Points on a hilly landscape, in no order, each with its height.
From any point a ball takes the steepest step (drop divided by distance) to one of its 2 nearest points. It stops when none of these is lower. Distance is the straight distance between rows; heights are no part of it.
<975>: [145 128 125 112 121 101  85 123 123 113 116 114 131 120 133  94 102 160
 150 147 149 133  84 122 153 134 130 114 174 132 150 135 132  89 158  79
 162 153  52 138 156 113 113  36 153 117 143 151  92 174 137 130]  h=8.32
<1121>: [155 145 128  80 125 112 136 163  89 107  95 130 154 137 130  81  54 159
 113 126  93 126  94 164 135 121 143 144 150 114  92 166 190 101 132 123
 141 158  97  95 138 117 100 126 115 147 156 144  80 119 146 153]  h=8.67
<890>: [ 78 150 137  78 136 117 119 180 114 142 134 154 128  91 169 146  98 104
  99 128 122 123 132 132 107  96 156 113 144 162 117 167 153 165 174  96
 191  83 127 107 116  93 148  81 129 107 124 143 147  65  83  86]  h=5.50
<763>: [ 96  87 190 150 148 145 142 156 112 108 147 120 131 141 144 168  94 153
 144 117 121  74 111 113 115  88 165 150  90 137  60 128 131 172 164 110
 124  81 154 149 132 166 174 140 141  96  81 126 149 111  39 101]  h=5.30
<292>: [ 96 167  80 120 120 140 166 201 102  96 128 154 129  89 149 145 162 141
  68  97 119 168 158 138 125 116  88 119 134 117 182 136 131 160 111 156
 120  92 125 106 120  79 104 114  84 145  71 122 152  72 118 109]  h=5.35
<870>: [167 118 128 124 117  80 104  59 170 120 128 133 146 135 127 102 142 118
 123 166 171 139  94 151 155 174 144  77  76  85 132 119  96 119  90  80
 151 167 131 118 150 108 122 157 168 131 185 149  89 138 163 133]  h=5.15
<839>: [134 159 121  83  99  97 111 139  83 118 150 100 173 121 143  89  37 163
 112 100 128 151 102 121 160 125 109 111 156 121 128 162 142  91 122 118
 146 137  76 139 119 114  75  58 140 150 144 159  71 140 130 111]  h=8.50
<401>: [129 124 153 144 103 158 109 162 151 131 104 113  98 130 136 170 135 119
 149 172  99  51  86 125 116 127 166 170 183 186 112 130 140 140 184 128
 138 138 140 122 175 136 211  99 141 124 113 102 168 149  94 129]  h=5.43
<865>: [146 125 141 112 148 108  66  44 135 109 212 127 112 106 132 108 154 126
 166 131 146 162 102 106 118 103 101  98 127 115 107 137 122 120  97 126
  94 142 129 145 124 131  97  60  90 147 117  94 155 159  87 130]  h=3.98
<1084>: [144 107 115  57 159 148 160 162 147 138 100 120 146  66 162 103 105 162
  89 129 112 123  64 134 168 111 101 188 165 165 163 136 152 116 171  65
 131 150 134 102 106 126 137  90 151 160 175  96 131 113  96 136]  h=6.01
<952>: [144 167 124 115 154  68 101 103 112 123 149 109 132 132 121  95  90 144
 126 114 107 153 125 130 141 119 104  89 100 106  57 161 153 114  74 167
 106 137 160  92 111 114  99 140  89 137 125 128 130 136 148 110]  h=7.37
<739>: [ 84 137 155 126 110 123 111 143 132 160  99 118 113 110 123 143 118 114
 115 133 132  84 103 142 175 130 135 142 127 171 102 111 150 149 163 120
 149 130 149 123 147 141 190 133 143 102 111 119 153 117  78 112]  h=4.96
<663>: [136 107  80  69 132 129 101 108 157 125 116 148 107  82 154 110 131 121
  91 122 131 129  61 148 173 139 100 143 120 169 157 120 133 140 118  88
 124 159 145  97 125 114 162  84 141 147 150  81 149 120  81 140]  h=6.35
<97>: [125 104 145  89 190 115 134 142 127 149 132  93 112  78 152 121 126 151
 104 122 129 113  81 111 178  82  87 159 161 171 138 126 165 111 172  79
 122 102 155 129  96 143 158  63 126 115 126  88 169 144  73 106]  h=5.63
<347>: [149 121 151 126 156 144 110 139 132  96 115 131  94 108 132 109 143 139
 133 147 110 101  85 127 138 113 132 157 182 128 128 122 185  97 146 114
  96 187  99 123 158 131 160 113  84 148 116 102 160 145 100 160]  h=5.82
<581>: [ 76 113 167 152 216 104 112 123 119 132 185  75 125 133 166 147 165 104
 112 116 149 117 155  89 127 100 130  83 109 137 156 142 148 128 163  95
 154  64 139 179  73 113 161  99 114  86 112 142 149 140  92  62]  h=4.80
<1136>: [ 97  80 115 175 130 141 130 135 156 116 121 127  84 126 127 120 127 146
 150  94 147 112 114 110 152 130  66 169 120 171 130  52  90 103  89 136
  96 107 164 101 102 147 200 120 154  98  95  94 177 112  99 120]  h=3.51
<119>: [170 114 154 138 116 130  99 106 157  54 132 141  97 118 139 104 156 128
 161 185 161 114  81 134 112 115 142 119 173  98 127 122 138  77 104  84
 111 197  95  94 177 108 160 113 110 147 131 111 163 123 129 140]  h=6.08
<74>: [161 130 104 151 110 125 135 106 145 152 123 147 101 158  94  89 108 121
 187 103 135 149 164 124  96 147  90 154 152 121 108  93 103  81  78 181
 116 145 116 125 113 147 109 134 152 130 151 144  95 144 197 179]  h=3.43
<1116>: [110 154 129 123  42 157 122 100 105 108 110 155 111 105  79 130 140 129
 133 142 137 149 201 126 122 138 150  90 165 116 134 124 123  96 140 157
 122 151  67 156 156 132  89 144 128 128  85 160 107 120 157 167]  h=1.82
<346>: [109 128 137  91 123 163 128 208 118 119  97 161 134 131 178 153  84 129
 109 128 104 101 110 136 103 126 179 163 160 173 142 135 152 170 181 110
 164 113  98 121 130 113 164  84 161 119 144 153 109  90  90 129]  h=4.94
<726>: [ 93 131 127 106 100 117 152 104 147 145 111  60 142  97 116 109 120 161
 123 135 131 123 114 125 184 123  78 141 113 144 128 126 109 127 142 102
 121 129 164 112 132 150 102 178 159 126 118 118 116 162 138  96]  h=3.92
<1192>: [127 126 205 173 149 156 155 185 129 116 138  72 149 156 151 170 155 124
 130 184 136  49 107 104 123  92 178 160 161 118 146 143 158 109 197  81
 124 142 126 160 153 140 192 154 116 130 137 127 167 136 102  80]  h=4.44
<622>: [148 119  96 113 154 139 183 166 121 139  99 123 146 138 129 108 109 160
 129 121  90 141 144 127 126 136 107 168 136 119 135 147 126 125 120 159
 103 120 135  99 107 137  92 172 124 148 140 128 105 130 189 131]  h=1.67
<350>: [148  81 133 186 169 157  86  82 155 120 131 129 109 165 130 168 204  86
 139 131 125 103 120 124 116 170 178  92  93 151 180 104 115 174 131 120
 129 152 110 181 138 116 167 132 128 124 149 122 115 188 119 151]  h=3.45
<864>: [111 130 130  87 197 100 187 158 112 147  69  97 135  87 130  90 104 166
  59  87  85 119 139 139 173 126 102 161 112 126 114 121 193 124 178 111
 137 125 157 125  89 136 122 196 128 130 129 130 131 116 124 130]  h=4.06
<78>: [121 134  92  85 142 127 130  96 137 114 139 114 130 102 129  77  85 151
  98  83 111 148 114 125 160 166  58 148 119 156 114 129 116 100  85 180
 100 144 141 111  85 112 149 143 149 150 118 118 117 105 122 126]  h=5.38
<1282>: [126 169 158 180  69 175 134 203 129 125 110 133 126 144 119 188 148 121
 135 178 102  86 132 114 127 125 151 165 201 141 149 119 143  98 149 172
 101 158 121 123 169 131 177 128 120 152 113 115 178 132 131 118]  h=5.03
<1173>: [119  80 154 124 157 152 105 120 118  87 149 139 142 150 178 140 106 134
 117  95 129 116  95 130 126 123 168 105  84 139 159 116 143 185 140  78
 148 119 103 177 118 121 141  89 150 122 144 137  70 133  51 127]  h=2.42
<679>: [104 178  40 139  60  82 104 144  89 114 129 101 137 152 109 103  70 174
 128  81 138 174 161 106 147 137  60 103 132 133 115 136  99 102  89 183
 135  95 109 111 121 128  95  81 138 102  83 143 124 156 153  98]  h=6.92
<7>: [111 151 130 104 100 133 141 135 151 181  87  99 142 100 129 139 136 112
  89 168 118 103 118 132 195 162 129 151 153 160 162 133 125 128 166 123
 148 155 148 119 137 120 153 166 178 130 161 133 127 135 143 118]  h=4.42
<1250>: [104 137  82  50 102 148  84  74 167 112 128 151 108  61 137 115 134  96
 100 148 119 125 108 145 132 168 126 108 142 184 140 158  98 144 143 129
 163 159 132  95 148  78 167  99 162 140 121 100 146  97  95 125]  h=6.32
<536>: [ 76 111 125 111 106 138 145 106 131 153 112  79 152 143 103 132  72 138
 160 110 108  90 153 131 119 141 123 143  93 160  59 148  78 152 169 150
 156  79 172 109 124 157 140 179 166 102 101 135 120 122 135  90]  h=2.53
<761>: [ 94  95 158 126 154 139 160 167 107 130 138 129 179 139 189 153 106 113
  93  92 126 132 139 126 128 115 156 106  66 122 171 135 124 176 141  86
 161  75 132 145  79 115 114 131 146 126 165 160 100  84  95  85]  h=3.13
<353>: [106 101 180 182 144 187 143 128 136 149 157  82 131 152 114 191 170 121
 129 142 111  74 145  88 110 129 133 172 144 146 168 100 120 135 183 156
  90 107 157 183 122 162 154 155 110 133 111 106 159 168 119 100]  h=4.25
<642>: [116 131 104 155 110 138 195 195 111 160  88 126 146 147 120 188 172 146
 106 135 140 111 141 154 149 100 137 135 113 122 158 123 145 188 164 106
 128  66 161 122 138 157 125 150 113  97 105 112 149 142 151  97]  h=3.67
<1306>: [173 128 141 125 123  76  67 116 112 140 111 127 107 154 128 102  85 135
 189 127 142 110  65 145 121 124 133 139 150 146  67 130 155  94 122 120
 145 148  88 131 159 139 152  20 135 117 147 136 111 170 115 172]  h=8.11
<578>: [ 64 118 107 136  74 199 131 121 123 138 139 132  92 110  76 120 119 143
 159  96 120 128 162 111  88 117  78 196 159 171 125  75  97 134 147 181
  99 105 133 142 124 171 127 134 136 118  75 108 143 128 107 146]  h=4.49
<682>: [ 94 123 156 151 145 107 188 163 122 139 114  76 165 145 144 165 135 132
 116 135 154  83 162 135 140  99 136 109 105  96 145 147 131 147 197  62
 170  61 158 135 121 136 151 168 122  86 107 149 146 126 162  50]  h=3.03
<1019>: [144  91 106  80 199 165 140  93 137 148 111 107 138 130 131 129 141 124
 106 120  74  89 124 139 124 178 156 160 126 180 140 154 120 181 205 162
 147 108 154 137 108 123 160 141 155 128 160 108 108 153 127 135]  h=5.83
<407>: [127 149 143 138 146  89 143  94 157 169 113 126  92  81  85 118 170 119
 142 161 150 155 167 107 134 112 125 106 152 113 116 112 135  97 125 114
 117 152 132 118 140 128  98 189 109 114 100 149 157 137 176 137]  h=5.81
<668>: [119 174  55 132  48 117 111 116 110 123 132 158 111 144  76 114 124 122
 147 104 140 173 177 141 102 136  98  97 125 120  94 133  98 136  74 192
 130 110 126 105 143 132  91 126 126 113  99 125 120 132 165 135]  h=6.58
<185>: [138 107  71 109  73 116 147 150 154 172  83 167 127 151 115  90  78 112
 122  98 151 120 111 172 112 142  90 165  88 167  66  91 110 111  80 148
 157 106 163  86 100 163 175 150 179 105 170 120 115  73 140 180]  h=6.22
<1076>: [107 152  96 138  63 172 194 252  91 128  80 163 143 140 134 174 135 152
 106 133 115 122 145 144 121  99 137 174 151 128 161 119 138 170 148 137
 112  81 134  95 141 152 121 130 115 123 106 117 149 101 128 121]  h=4.19
<974>: [107 117 171 131 217 107 124  89 118 148 190  61 121  96 147 133 163 130
 101 124 121 118 122  93 159  96  96 133 126 138 138 134 155 118 173 125
 114  89 179 174  83 138 146 111 111 121 114 102 173 163  79  86]  h=5.21
<255>: [167 147  84 102  69 148 108  63 146 105 106 161 128 115  94 134 168 113
 123 173 123 140 125 163 133 166 172  86 128 136 122 156 115 156 114 145
 136 171 112 114 182 113 120 140 154 138 132 106 111 139 151 163]  h=5.54
<459>: [120 159  84 101 132  67 126 122 110 151 109 162 130 117 125  90 107 110
  49  69 144 174 143 154 151 150 136  75  81  99 128 115 165 160 109  90
 178 134 108 145 115  99  69 142 120 120 145 153  92  99 136 150]  h=3.41
<1050>: [157 106 128 173 170 147 132 121 117 156 150 163 127 188 131 163 148  82
 141  95 108 138 147 121 113 163 139 150  84 135 129 121  94 158  69 223
  85 111 169 140  95 139 152 142 114 144 156 114 128 117 138 140]  h=4.12
<1062>: [135 153 150 122 151 101 154 119  96 143 141 115 142 106 122 148 168 130
  90 154 114 153 187  98 132 117 136  91 144  79 175 150 160 115 161 138
 108 129 105 191 135 115  47 152  88 140 114 172 110 168 164 121]  h=3.15
<1221>: [188 122 126 150 154 133 118 149 111 133 118 146 125 175 135 137 126 121
 182 140 103 116 118 124 107 145 149 160 167 134 124 153 133 107 110 193
 116 145 114 128 144 123 140  74 111 146 157 129 112 163 157 158]  h=1.91
<286>: [133 141 110 150 135 117 144 129 140 163 171 176 124 117 140 141 166 100
 110 109 144 187 142 123 121 112  98 111  89 107 159 111 105 159  50 138
  99 111 157 128  95 128  89 135 101 144 140 111 147  90 140 119]  h=4.30
<747>: [165 139 132 160 106 138 133 122 143 137 114 128 113 139 107 134 139 131
 203 180 123 131 179  98 101 135 128 143 201 127 138 136 101  62 124 183
 127 163 109 117 146 123 110 107 146 135 139 141 128 158 194 147]  h=2.74
<299>: [151 161 149 136  52 112  87 100 137 125 125 142 112 137  87 130 151 119
 150 160 170 135  81 170 149 113 134 105 122 100  79  92 153 129  96  97
 109 159 119 129 175 172 119 127 130 127 132 103 131 143 119 174]  h=4.46
<455>: [145 152 123 109 141 170 165 172 145 141 125 183 122  84 127 126 161 115
 109 140  92 160 139 135  88 115 117 185 152 108 136 125 137 128 104 134
  85 154 133  96 110 133 104 172  90 173 141  99 169  59 145 152]  h=5.14
<911>: [159 153 147 129 146  47 107 139 103 152  99  82 149 168 110 113  41 155
 129 115 102 112 105 141 151 102 120 107  78 122   4 144 169  89  80 171
 106 138 184  72 107 146 112 157 109 110 158 140 125 151 164 132]  h=7.61
<505>: [152 149 110 148  53 148 123  57 136  83 124 123 154 151  74 152 163 146
 173 170 143 142 160 143 122 143 153  64 103  86 111 141  92 139 111 148
 104 159 118 125 179 131  87 172 136 139 101 135 103 178 185 135]  h=5.16
<809>: [202 132 147 136 147  36  82 121  95 157  93  90 144 192 138 120  72 154
 170 135 115  98  76 151 146 136 132 127 107 136  25 156 164  90  93 171
 130 144 148 103 139 134 146  72 118 119 169 135 127 180 139 157]  h=7.85
<569>: [152 148 137 137  61  98  97  62 139  72 141 103 149 155  98 110 133 155
 146 146 171 145 100 158 143 146 122  56  80  60  98 110 110 134  93  91
 122 156 110 128 166 138  91 159 143 130 124 137  92 162 154 128]  h=4.86
<219>: [122 172  88 137 122  64 105 123 105  87 153  90 136 122 130  96 108 192
 114  97 133 173 127 114 153 122  61  74 108 104 103 135 129 109  76 146
 105 107 125 103 119 105  76  91  90 128  66 128 138 149 139  96]  h=7.15
<252>: [116 128 115 156 101 102  88 116 121 138 136 141 131 156 129 121 129 126
 119  96 159 172 131 128 142 147 120  84  85 108 172  92 103 134 102  86
 149 125  59 175 117 135  90  82 154 105 153 161  81 150 133 138]  h=4.34
<237>: [100 106 188 132 160 176 137 182 140  92 158 104 134 132 178 188 145 129
  98 149 112  65 109  96  84  99 194 158 130 150 141 145 147 177 211  78
 135  97 143 162 129 140 187 122 139 122 117 116 164 114  47  78]  h=4.87
<953>: [ 68  99 132 133  57 158 140 120 124  99 113 104 121 157 112 116  49 154
 179  85 125  93 150 131 105 133 121 148 117 136  93 110  74 145 163 122
 151 101 119 148 148 170 148 157 166  95  68 170  85 132 112 137]  h=1.61
<1039>: [160 129 122 102 191 140 146 147 116 110 140 165 108  97 137  98 136 143
 110 101 100 156 109 132 115  99  97 164 148 107 129 125 175 113 103 138
  67 160 117 119 101 128 118 128  62 169 122  99 148 107 111 164]  h=5.48
<319>: [146 161  84 105  88 116 123 130  99 136  77 150 105 116  67 103 129 140
 139 139 123 159 170 141 115 121 162 110 182 120 104 141 170 101 143 133
 141 139  67 121 163 136  46 122 107 112 100 159 104 164 198 199]  h=2.68
<271>: [143  97 179 114  96 197 111  42 170 112 171 163  99  74  94 129 178  92
 146 157 156 146 148 112  75 118 163 104 140 124 130  99 104 113 135  94
 120 162 108 164 136 153  94 147 131 149 133  99 118 103 110 178]  h=2.82
<437>: [145 111  80 118  47 167 166 188  90 110 117 153 139 158 130 105  60 177
 132  99 146 158 109 151 103  88 109 169 140 114 143 107 111 144  99 101
 124  95 105 117 127 162  91  91 150 126 140 126  73 113 103 179]  h=6.91
<250>: [145 118  87  79 128 158  91  28 165  92 155 127 108  86 111 109 151 124
 150 149 109 137 116 125 117 165 118 104 146 160 130 162  85 142 128 160
 125 163 129 116 152  98 124 107 143 152 116  86 127 152 127 133]  h=5.93
<449>: [174 102 161 175 152  95  58  85 138 147 139 119 124 184 145 143 152  96
 194 143 153 134  92 129  98 140 164 100  96 132 129 125  99 120 105  89
 159 141  75 168 140 131 131  47 153 113 194 145  96 182 128 159]  h=5.09
<760>: [144  95 133 187 191 124 143 172 107 130 147 144 124 178 152 170 166 116
 136 117 133 118 131 100 120 108 139 136 102 128 133 132 136 141  92 171
  91  92 157 128 108 137 161 115  84 120 120 108 176 124 112 107]  h=3.56
<1189>: [136 102 175 123 139 164  79  53 140 128 210 160 112 119 117 133 147  83
 182 138 149 142 140  98  64 105 151 108 138 129 115 133  95 122 117 135
 116 132 110 173 128 140  94  83 106 142 140 113 120 135  95 146]  h=3.44
<113>: [ 88 161 139 124 131  70 125 118 140 148  87 122 105  82  86  92 128 117
 116 128 165 122 143 144 170 131 128  90 117 104  78 107 149 104 145  76
 167 142 136  94 151 117 128 190 111 101  98 157 153 119 145 116]  h=6.11
<811>: [188 111 114 145 141 130 138 135 108 119 101 176 120 153 103 112 167 135
 154 154 131 143 121 158 102 117 180 136 157  90 137 126 180 125 122 107
 121 153  72 133 168 139  67 125  89 132 139 138  99 158 176 210]  h=3.32
<1060>: [105  91  85  90 131 193 138 102 148 135 114 140  98 103  82  87 106 147
 148  71 107 131 130 143  82 135  95 203 130 179  83  97  95 160 144 141
 121 104 138 113 104 171 135 159 151 119  98  87 126  99  99 169]  h=4.95
<1135>: [100 134  97 166  61 183 130 120 121 119 144 166  91 150  74 111 125 119
 174  88 124 142 197 104  81 142  72 167 163 136 152  67  87  89 102 215
  99 132 110 150 117 150 131 134 150 120 112 143 114 127 148 168]  h=4.01
<922>: [146 143 147 128 130 139 176 185  98 153 136 148 160 139 141 161 152 112
 125 165 113 149 156 110 107 108 153 151 155  93 169 164 136 128 133 148
 108 109 126 130 127 134  69 133  91 153 152 140 124 135 174 115]  h=2.47
<1120>: [ 79 104 192 145 124 113 155 144 110 120 148  63 153 126 148 128  94 153
 148 126 149  95 131 107 142  79 123 115 117  95 123 133 129 112 178  57
 156  91 134 151 127 152 115 142 117 107 100 156 130 133 107  69]  h=2.41
<1275>: [186 141 155 193 163  75 121 164 123 144 154  86 152 204 167 179 167 132
 175 199 164 123 108  97 134  94 148 125 140  97 138 181 136 102 107 128
 119 134 152 120 147 124 132  84 102 126 163 113 185 159 148  84]  h=3.52
<908>: [144  98 130 148 214 123 146  90 134 183 157 116 133 135 144 154 163 110
  88 109  96 142 127 108 164 159 118 141  77 149 172 119 117 172 107 174
  89 121 192 160  81 122 146 174 138 141 164 111 140 136 125 118]  h=4.60
<979>: [137 169 117 120 107 115 163 117 172 165 122 157  97  50 110 128 168 115
 101 169 131 189 157 111 137 113  91 139 166 123 159 101 119  93  81 122
  91 166 140 106 130 118  94 175 133 154 120 123 163  96 166 139]  h=5.52
<187>: [ 90 124 147 122  76 147 108  89 116 133 121 125 130 144 104 128 108 107
 143 103 135 104 141 142 143 148 164 109 113 134 117 113 126 160 161 117
 162 127  94 179 158 152 118 137 151 110 106 157  78 148  99 150]  h=0.56
<1147>: [148 105 103  77 124 133 138 143  98  73  94 153 159 161 140 103  60 162
  93 101 100 101  97 182 126 155 168 126  85 125  76 158 157 162 128 141
 150 126 128 107 144 114 145 141 140 128 136 132  75  97  92 153]  h=8.85
<118>: [137  79 147 160 170 202 126  82 166 125 162 118 126 139 123 160 185  99
 136 138  91 100 136  99  92 165 163 143 126 148 180 120  83 157 155 153
 106 141 142 165 120 127 143 165 126 160 146 102 133 158 125 128]  h=3.86
<1309>: [148 136 106 113 175 101 123  53 145 164 148 107 123  95 121 139 189 111
  88 148 100 152 107 134 173 149 120 109  86 138 153 138 130 182 125 140
 103 148 189 149 137 115 117 169 130 147 141  99 146 169 115 124]  h=4.98
<318>: [139  54  89 105 206 177 133 108 147 120 113 137  91 117 119 120 126 144
 155  89  98  93 103 124  99 143 120 181 146 202 119 111 114 159 173 145
 116 102 138 125 111 142 183  93 142 112 109  93 138 141 103 158]  h=5.39
<949>: [ 93 137  92  96  96 110 135  86 132 137 117  79 145 114  90  88  66 137
 119  81 125 136 146 141 130 130  97 103  72 129  56 140 104 141 121 126
 147 109 162  98 115 144  80 203 129 113 109 134 102 133 154 115]  h=3.33
<1028>: [137 150  86 116  50 112 149 170 109 159 118 163 140 156 120 100  67 115
 106  93 156 163 121 166 118 115 107 127 112 110 102 107 132 131  70 121
 149 106 125 108 110 155  94 135 150 121 171 130  87  75 154 160]  h=6.62
<239>: [157 153 156 134 151  92  81  89 149 126 199 105 132 142 171 131 122 118
 183 173 144 154 113  82 134 111  96 123 164 110 112 171 117  69  76 156
  99 165 157 101 106 104 118  63 108 159 132 108 186 129 119  98]  h=4.50
<799>: [126 138 118 153  62 158 107 125 142 150 123 174  88 120  94 141 164 104
 141 134 141 134 119 145 122 112 128 142 151 147 135  74 134 138 111 122
 113 145 114 142 152 169 129 111 125 123 123  96 144 138 108 181]  h=3.99
<1183>: [185 100 155 198 173 126 138 153 140 132 131  98 142 180 158 171 185 118
 145 181 141  84  79 116 141 110 171 136 121 117 155 145 143 130 125 103
 108 162 150 136 160 129 179 140 105 142 169 104 171 161 129 114]  h=4.00
<1157>: [123 146 105 102 108 191 155 208 125 121  91 168 139 108 134 155 143 134
  95 129  76 111 124 150  97 144 154 190 151 150 133 126 134 178 153 145
 109 120 135  86 130 139 144 151 122 155 124  96 170  63 105 128]  h=4.69
<517>: [122 115 168 113 155 148  76  99 119 128 179 130 128 133 134 131 100 102
 195 131 130 124 150  83  79 126 162 111 181 146 128 164 105  98 159 148
 156 121  77 171 127 109 121  44 132 127 131 161  86 155 114 124]  h=4.08
<662>: [ 94 152 198 119 100 163 152 169  94  89 145 128 175 127 134 125  86 129
 131 116  94 132 177 121  86 132 136 151 134  50 120 143 113  84 132 136
 106 142  94 141 110 131  93 194 103 175 114 177 112  60 137 112]  h=3.60
<984>: [ 93 100 122  72 171  92 145 134 145 134  78 100 119  70 128  61  84 158
  75  94 139 111  98 134 197 138  75 159 106 148  98 101 140  86 144  88
 149 129 164  88  99 129 154 162 146 118 129 136 131 110  97 114]  h=3.53
<365>: [159 121 166 150 151  93  51  92 143 154 148  98 117 147 151 149 144  94
 200 176 159 138 134  85 107 136 154  94 169 149 139 157  83  70 138 112
 177 149  89 147 134  94 139  33 161 109 173 150 134 167 140 128]  h=4.68
<627>: [143 148 163 125 230 106 176 115 105 117 161  87 141 101 144 134 194 123
  71 157  91 132 176 104 122 105 147 118 125  65 185 155 186 124 186 144
 103 134 148 209 117 105 105 189  86 162 130 153 127 174 132 109]  h=3.66
<108>: [ 93 177 132  89 115 116 152 192  91 128 117 151 138  81 132 154 146 114
  93 134 125 146 139 159 108  69 159 114 132 112 105 170 174 181 168  99
 166  86 144 101 153 109  88 114  78 130  98 112 158  80  92 103]  h=5.41
<390>: [119 119  49 110  80 134 155 156 112 128  76 131 135 145 113  81  50 153
 100  60 127 136 140 137 148 156  74 169 125 165 106 113 117 105 100 186
 139 113 116 105 100 140 158 160 174 108 121 139 101 111 141 151]  h=5.79
<144>: [154  90 107 127 136 138 189 155 161 150  69 132 160 139 145  85 107 150
 116 136 118 111 102 155 154 156 122 185 112 126 154 109 126 112 122  92
 135 154 132  97 116 139 134 191 164 138 184 141  87 111 180 163]  h=2.33
<1191>: [121 129 138 143 172  98 152 167  93 195 137 154 140 137 151 150 142 103
  83  89 133 165 147 120 150 102 137 111  85 117 160 124 153 170 109 117
 131  88 139 154  83 135  83 126 101 120 160 145 122 117 123 117]  h=3.76
<122>: [116  93  99 124 174  77 119 131 156 172  86 119  88 111 137 100 124 132
 103 110 158 118  95 120 204 152  63 167 112 170 132  80 112  85 100 123
 118 126 175  92  95 130 191 122 158  99 141 132 163 132 129 122]  h=2.86
<158>: [134  99 121 182 153 129 102 132 127 119 124 156 107 172 128 145 161 100
 170 113 145 113 136 139  94 133 163 103 100 132 123 116 121 162 115 129
 146 110 111 146 144 124 157 110 108  98 119 133 122 142 128 139]  h=2.87
<242>: [133 115 146 114 176 140 135 187 132 123  83 131 131 145 172 167 156 104
  98 169 122  70 114 151 102 123 207 134 158 154 166 156 190 158 213  75
 188 121 111 129 143  94 188 115 133 102 166 140 135 122 124 123]  h=4.35
<737>: [166 135  76  80 158 100 152 133 116 168 118 169 150 124 133  95 102 108
  94 115 109 166 133 146 114 143 150 118 112 120 118 171 140 153 107 133
 156 123 137 102 111 104  71 136 117 146 183 144  88 113 181 148]  h=2.59
<1067>: [ 63 185 117 135  92 135 121 143 103 108 163 154 145 109 141 168 145  93
  90 107 127 150 173 127 135 142 126  76 104 123 146 150 101 167 109 182
 137  92 136 125 123  77 126 127 114 135  69 141 148  71 106  73]  h=5.77
<837>: [143 123 146 153  87 192 144  93 164 179 130 176 102  99  76 150 184  83
 153 158 131 151 176 112  91 120 163 156 161 142 142  87 107 111 125 138
 106 150 125 150 125 172  89 170 140 140 149 116 139 120 158 202]  h=3.42
<283>: [100 176 170 138 114 134 140 116 119  78 147 109 159 127 120 129 103 128
 128 133  99 131 182 118 123 150 122  93 119  69 110 158 108  87 109 182
  99 157 119 120 126  94 117 211 111 163  88 168 121  96 166  91]  h=3.14
<1091>: [123 149 155 168 129 185 160 166 123 112 133 113 146 145 103 195 189 126
 126 170 106  93 166 105  99 128 148 160 156 106 153 137 133 126 168 177
  74 124 146 142 152 135 136 182  77 151  90 109 174 148 154  95]  h=4.62
<419>: [178 131 120 148 133  91 117 139 119 137 133 125 159 180 147 143 118 132
 178 174 130 135 123 126 112 131 154 110 133 106 107 189 113 122 106 152
 155 122 140  90 150 106 104  78 121 130 166 129 124 146 176  98]  h=2.79
<138>: [ 61  88 114 178 134 151 114 118 151  61 146 118  85 128 131 114 127 156
 148  88 156 108 137 115 124 140  89 111 109 141 135  76  83 142 118 122
 127  86 132 121 122 115 190 132 128  83  31 121 147 108  78 100]  h=3.97
<748>: [120 128 136 133 120  89 118 141 113  91 113 148 128 142 145  88 100 136
  82  86 168 143 105 163 158 148 129  86  96  78 151  87 159 125 103  64
 160 150  82 140 126 109 118 134 129 117 140 151  83  90 117 142]  h=3.91
<333>: [139 138 142 112  78 120  78 115 156  54 172 145 102 101 152  89 117 141
 152 159 184 159  74 121 124 115  81 106 176  91 148  99 101  57  77  69
 119 160  89  97 136 103 139  49 142 148 134 119 135 100 111 122]  h=6.34
<869>: [134 118 161 125 104 156 144 112 156 111  98 114 139 128 113  87 106 140
 158 148 120 102 118 145 134 149 133 160 146 102 117 111 124  88 135 107
 122 177 105 112 143 146 127 195 151 146 148 144  93 126 163 159]  h=2.83
<1081>: [122 118 142 129 171 101 160 201 125 148  87  96 134 159 166 162 140 127
  88 142 147  76 149 152 126 114 155 124 141 142 167 146 171 142 195  65
 190  67 125 124 105 112 188 107 137  55 149 152 131 129 163  79]  h=3.71
<960>: [ 98 147 169 153  86 150 112  80 136  96 161 125 118 103 103 131 143 127
 141 141 142 134 183  98 134 148 112  89 145 104 144 109  97  79 114 170
 100 164  99 161 136 113 124 162 124 139  81 151 130 122 137 114]  h=2.55
<587>: [ 90 185  91 132  34 162 124 122 124 123 156 156 142 130  99 162 132 102
 117 121 128 151 152 146 125 141 108 113 103 137 117 134  80 167  80 201
 115 117 159 110 135 125 140 153 150 143 102 102 145  87 117  98]  h=6.17
<378>: [177 101 125 162 188  79 101 113 133 152 138 145 122 159 139 100 133 130
 150 110 156 168 101 121 121 133 125 111 112  99 152 106 132 106  96  82
 127 147  68 157 109 134 101  74 126 120 183 155  95 166 163 161]  h=4.71
<1097>: [113 174 101 120  91 119 155 181 107 150 130 189 136 104 130 153 144 102
  83 108 144 179 135 172 125  91 121 109  86 108 120 139 138 187  81 123
 131  98 160  89 126 118  94 138  88 139 121 102 160  52 108 118]  h=4.84
<626>: [159 148 117 109 155  83 135  41 176 131 136 131 127  81 118 113 171 109
  79 155 120 169 138 130 165 173 129  87  87 100 165 121 113 139  92 119
 111 180 150 146 142  90 110 207 159 156 144 146 104 127 142 134]  h=5.29
<1293>: [ 94 116 171 124 108 117 123 121  97  87 143 102 164 138 156 136  90 145
 123 127 128 100 106 142 149 112 171  84  89  99 131 155 146 168 177  75
 173 117 118 165 161 120 116 121 134 125 115 154  87 136  73  88]  h=1.66
<500>: [153 111 118 109 179 110 107  92 158 129 159 128 127 130 157  98  95 130
 168 125 126 134 106 112 134 142  88 142 145 143 113 152 107  85  96 154
 116 148 150  95  96 103 159  84 132 147 145 111 146 118 135 125]  h=4.97
<95>: [ 61 104 114 189 175 122  97 128 131 100 162 112 110 150 154 151 161 120
 136  97 154 130 161  93 125 140 105  76 101 148 167 106 106 138 114 128
 141  67 124 143  90  99 169  96 121  80  68 139 148 124 111  73]  h=4.36

For each start below, name the point where the ball stops.
<1084> => <122>
<1028> => <271>
<1121> => <1293>
<401> => <187>
<679> => <1293>
<119> => <1293>
<407> => <1293>

Call two points neighbours if one is among the 2 nearest of the other. Go from one point of each pair to the other, from neighbour to neighbour, staying as low as possible. Name the highest point that can't be avoided.
<271> / <122> => <449>
<271> / <158> => <626>
<622> / <122> => <864>
<1116> / <1221> => <811>
